A landscape with many valleys, sampled at points; each row gives a point and its height.
From any point a ball rolls to the lowest of the 2 points nearest to it. It stops when none of these is lower. Distance is the straight distance between rows; heights are no part of it.
q114: [ -6   1 -12  -7   0   9 -13 -21 -25 -19   7  -9  12  19 -19 -14  12  12
   8  -4]  height 571
q752: [  3 -15  -2   2  -7   1  -9  17  16   2 -13  14 -12  10  28  36  -3   3
   9  15]  height 274
q259: [  8   7  14  28   1  -2 -16  -1   3 -11  -7   1 -12   5  21  10 -22   4
  23  11]  height 287
q208: [  8 -23   1   4  -3  -4 -13   8   6  10   7   3  16  -4   9  -3   6 -19
 -17 -11]  height 443
q627: [ -6  -6   1  15   8 -10  -4   1   5  19  12   3  -9  10   3  -5 -17 -16
  -1   0]  height 475
q273: [-15  18 -17  -6   4   5  19   4  -8  13  -7 -14  -9  14  -1   4 -17  17
   5  -7]  height 425
q466: [-14 -15  -3   5  -1  -9  -5  10  12  -2  -7  -1  -1   4  18  29  -7   9
   0   7]  height 298
q459: [ 14  -3 -10 -17  -4   7   8  -8  -8 -30  17 -16   9   4 -26 -20  20  19
  -7   2]  height 498
q209: [ 13  -9   2  -3  -5 -10  11  10  -5  -2  -8   7   0  -6   9   4  21  -3
  -4  -6]  height 125
q630: [ -6 -15   6  -8   9 -13   2   5   8 -14   1 -11  14  -8  -1  -3 -11   5
 -17  -7]  height 456
q314: [-13  25  -8 -17   2   2  18  13 -10  24 -10  -6 -12   2   8   8 -27   5
   6   5]  height 398
q277: [ -9  11   0   6  -7  -3   5  18 -12   6 -24  -4   2   5  27  21 -16   9
  13   3]  height 342
q144: [-22   9  -4  -5  -5   1  16 -16 -21 -16 -12 -16   8   0 -11 -10   2  13
   6  -1]  height 368
q75: [  3   6  18   3  -4   2   1   6  -5 -23  -3  -1  12  -4   8  -2  14   8
   2   1]  height 300
q185: [-15  -7 -19  13  -1  -4   2 -10  -7 -10   3 -16   4  14   5   8  11  13
   8   5]  height 170
q427: [-12   6 -25   8  -2  -4  14   2 -19  15   4  -5  -7   2   0   0   2  -7
   7  -7]  height 314
q398: [ 10  -1  -6  -9   3   0   6  10   4  32  20   4  -3   3   3   3   3 -19
  -6  -3]  height 265
q872: [-25  -7  18  11  -2  -3  -5 -13  -8 -16  -3  -9  -5  -9   8  -3   8  -3
   1  -2]  height 394
q666: [  9   6 -16  22  -8  12  -5  -1   7  -3  11   9 -14  17  22   8   7   2
  12   3]  height 86
q794: [ -4   4  25  12  19   7 -12  -5  17  10  -6  -1 -13  -7 -12   2  -4  -7
  -5   1]  height 501
q370: [-15  13 -17  -7  -8  -5   5 -13  -6  13   6   2   0 -20 -24 -10  -5  -5
   9 -10]  height 664
q609: [ 11 -10   8   2  -6  -4  -6  11  27 -15   1   5  -5   6  15  17   7   7
 -19  17]  height 356
q826: [ 14  17  23 -19   2   2  11  16 -11  14 -17  15  -5  -8  -5  -7  -1  -8
  -1  -7]  height 328
q566: [  7  14 -10 -11   1   1   7   0  -7   2   4  -1   1  -9  -8  -6  -4  14
   2  -2]  height 393
q719: [ -1   1 -10   0  -4  -6  -3  -1  -6 -15  -9  -7   8 -13  -3  18  -7  33
  14   4]  height 288
q141: [-11   6   2   0  13  -2   1   7   8  24  -2   4  -2   5   2  10 -21 -12
   6  -3]  height 495
q888: [-24  23   6   0   5  11   9 -14   0   5 -18   5  -3  -6 -14 -13  -3   1
  -2  -3]  height 695
q700: [  9 -18 -13 -32   3  -2  20  15   0  26  16  -2   8 -20 -12  -1   0  -5
  -7  10]  height 289
q281: [-10  18  13  -1   7  17   3 -13  13   2 -15  -6  -2  -1   1   0 -10  11
  -5   2]  height 707
q530: [  2  -1  18  10  12   2  -9   4  24   1 -17   1 -14   2   6  14  -4   0
  -2   3]  height 517
q97: [20 -3  1  0  4  8 -1 14 19 19  8 15 -1  8  7  3 -1 -4  1 -6]  height 323
q827: [ 10   2  15  23   0   8 -18  -5  26 -10  -9   8  -8   5  20  13   4   0
   4  13]  height 531
q548: [  4   9  28   1  17   7   4 -11   8  14   2  -4 -12 -22  -7  -6   4 -18
   6   5]  height 477
q841: [ -3  -7  20   1  16  -5  -5  16  -2  21  -9   9 -16  12  14  16 -21 -17
  12   2]  height 510
q895: [  3  -5   8  -9  -9  -3  16   4 -17 -15  -8   2   9  -7   1 -18  14  -2
  -5  -1]  height 228
q908: [  7  -4  15  -8  18  -6   1  18  16  -1   5   0  -2  -4   5  -1  -9  11
 -13  -3]  height 420
q376: [ 23  -8   5 -11  -4  -2   9  14  -3   9  -6  17  14 -12  -1  -5   4  -3
  -8 -15]  height 219
q508: [ -9   2 -12 -14 -13  -8   1 -12 -12  -4  18   8   2   6 -26 -40   6  -9
  -8  -3]  height 603
q658: [  3  13 -36   0 -10   5  -5 -13 -11  -7 -12 -14   9  12  -8  11   5  39
   8   4]  height 169
q584: [-25   4  16  -3   2  19 -15 -30  -8 -13  12   0  11   8  -9 -11  -9 -16
   0  -4]  height 627
q939: [ -8  27  15   0   1   9 -14 -13 -11 -12   1  19  -5  -6  -8 -20 -13 -14
  10  -7]  height 434
q997: [  4  20  24  24  -1  13  -6  -5  -9 -15 -23   0 -11   3  19   3 -13   2
  17   9]  height 320
q571: [ -4 -18   4 -11  -6   5   0  -9   9   8  -4   3  17 -10 -22 -24   2 -10
 -13  -6]  height 528
q933: [ 10  -8  11  12   0   3 -14   2   6   7  13  17   7   7   8  -6  -3 -25
  -3 -16]  height 387
q663: [ 10   6  11  -5   2   0   9  -4   0   5   7   4  -8 -15  -6  -7   9 -15
  -4  -5]  height 439
q17: [ 13  16   2  13  -9   6  -3  15  -8  11 -26   6  -4  -6  25  18  -2   0
  12   0]  height 365
q64: [ 17   5   3   4   1   8   1  21   6  12 -11  11  -9  11  25  18  -2   3
   2  -4]  height 357
q882: [ 13   5  -3  27  -5   9 -13  -2   9 -17  -9   2  -4  24  22   2 -27  11
  15  10]  height 245
q572: [-10  16  18  10   3   3  -7  -5  -7  -2 -15  12   3  -4   4  -4  -8 -10
  11  -9]  height 388
q122: [ -6  -3   9  30   7   9 -18 -12  20 -10   3   2   4   2   7   1  -1  -3
  -6   9]  height 550
q81: [ 10 -12   7   3   1 -14 -16   5  -4   0  14   3   9 -11  -9 -13   1 -21
 -21  -9]  height 493
q821: [ -3   2 -18   9  -6  -3  -6 -10   2 -17  -5  -7   7  12 -10  10  -4  38
   0   1]  height 233
q758: [ -2 -14  -5 -13 -16  -8  12 -10  -7   1   7   3  19  -3 -34 -28   9  -9
 -12   2]  height 565
q448: [-13   4   8  -9  -7   1  29  -6 -18  -6 -17  -1   8   0 -10 -22   6   3
   3  -6]  height 308
q535: [ -3   8  -6  -2  -5  -6  13  -1 -11  23   5   4  -8 -18   2   3   7 -16
   6 -10]  height 385
q137: [  2 -14 -20 -21  -6  -6   7  13  -6  25  19   2   3  -5 -12   6   4 -15
 -12  -6]  height 137
q673: [ -3 -14 -17   1   5  -9   3  -5   0   0  11 -15   4   9  -8 -15  14  -7
 -16  -1]  height 601
q424: [  6  -4 -21 -10  -6   0 -10 -15  -8 -25  12 -13   9   9 -15  -5  30  27
   1   8]  height 453
q546: [-12  -5 -12   8   4  -7   8   1  -3   6   7 -15  -9  11  12  12   4  -5
   5  -1]  height 238
q500: [ 12   5  10 -18   0   3  15  18   3  18  -8  14   6 -20 -12  -5   1   2
   2   2]  height 286
q810: [ 16  -7  17   2   8  -6  -2  12  11 -20  -1   1 -10   5  19   1   3   8
 -10   2]  height 389
q131: [-21  15 -10 -16  -6   8  13  -8   0  23 -10   4   4  -7 -16  -9  -9   2
   0  -3]  height 682
q142: [-15  -8  -1  -6   1  -1   5  27  -5   9 -14  -7  -1   5  18  30 -13   2
   7   7]  height 321
q697: [ 17 -10  -9 -11  -2  -4   4   1   3  -3  20  -5  10   0 -15 -13   8   3
 -17  -5]  height 628
q146: [  0  -8 -30 -12   8   7  15   6   3  23  15  -9  -3  12   3  12  13  -2
  -4   2]  height 66
q158: [  1  17   6 -14   3   0  16  20 -12  11 -16   4  -9  -6   0   4 -18   2
   2  -9]  height 366
q685: [  4  -7  19  18  15  -3 -15  -2   9   5   6   2 -12   6   6 -11  -8 -29
  -9  -3]  height 440
q371: [  8 -12  -8  -5   0   1   6  17  14  10  12  -2  -6   9  21  22  13 -10
  -5   9]  height 215
q717: [ -9   3  30  17   6  -1  -9 -10   1 -17 -15   0  -4  -1  14   3  -7  -4
   6   1]  height 353
q255: [ 12   1 -15  18  -2   3 -17  -3   8 -20   7   6   2  24  12   5 -10   6
  13   3]  height 184
q95: [ -4  22 -27  -7   5   4   7 -11  -1   4   3  -5  -2   5 -17  -8 -13  21
   1  -8]  height 435
q644: [ -7  -2  30  -1  -4   7   0 -12 -16 -18  -1  -3   3 -17   3 -10  12 -17
   7  -1]  height 438
q950: [  4   7  -4 -20  -1  12  -1 -17 -12 -24   2  -2  15   4 -29 -17  11  24
   6  -6]  height 540
q653: [ -6 -14  20  -5  -2  -4  -4  -6  11  -9  -5  -4  13 -19 -18  -6   0  -4
 -13  -7]  height 492
q83: [-15   6   6 -10  -1  15 -18 -30 -20 -26  14  -8   9  13 -16 -15 -11   4
   7  -1]  height 599
q689: [ -1 -17  -4   3  -1 -14  -2  -4  11 -21  13 -12  -9 -13   3  10  22   9
  -9  12]  height 367
q203: [  9 -14 -10 -21  -1   4   5  18   9  21   7  -6   8 -14   3  15   7   4
   2   8]  height 360
q421: [  0  29  -3   3  -5  -3  -2  -6  -7   6  10  17 -10  -7 -11 -16 -12 -22
   6  -8]  height 482
q761: [  2 -18  -9   6  -9 -10 -13   3  13 -21  -1  -3  -1   9   9  17  17  10
  -7  11]  height 329
q921: [  5  -8  21   9  -1 -11 -12  -8 -11 -14  11   5   3 -16   2  -8   6 -17
  -1 -11]  height 483
q707: [ 13 -16   4   5   7 -10  -6  17  19   6  -1   3 -22  15  28  28   7  -8
  -1  17]  height 251
q331: [ -4 -21 -27  -4  -3   0   1   8   7  15   7  -5  -1   8   9  29   8   8
   2  10]  height 161
q363: [ -4  -5  13  12   6   1 -10   1   9  32 -24  14  -9   6  10  12 -14 -27
  13  -5]  height 523
q403: [  1   7 -33  14 -13  -4  -3 -10 -17  -8  -5 -12   1  18  11   4  13  25
  13  -1]  height 76
q643: [  8 -17 -11   6  -5  -2 -12 -10   6 -28  19 -15   1  -1 -10  -2  28  16
 -15  10]  height 412
q2: [ -8 -15  -2  12  10   0  -6 -15  13  -5  11  -8   2   1   0  -5   8  -4
  -8  -1]  height 574
q659: [ 11  -5  -9   0  -4  -8   1   6   2 -11   3  -7   7 -17 -11  -2  -5  26
   2   1]  height 339
q230: [ 20   0   0 -15   1  -3   9   5   2   5  11   6  15  -9 -26 -21   1 -13
 -24   2]  height 602
q485: [ -9  10 -16 -14  -8 -16  17  -7 -18   3  10   9  -1 -13 -31 -29  -2  -8
   2   3]  height 637

Where does a ball stop that starts at each point below?
q485 | q761
q122 | q403
q17 | q146
q273 | q209
q95 | q403
q83 | q761
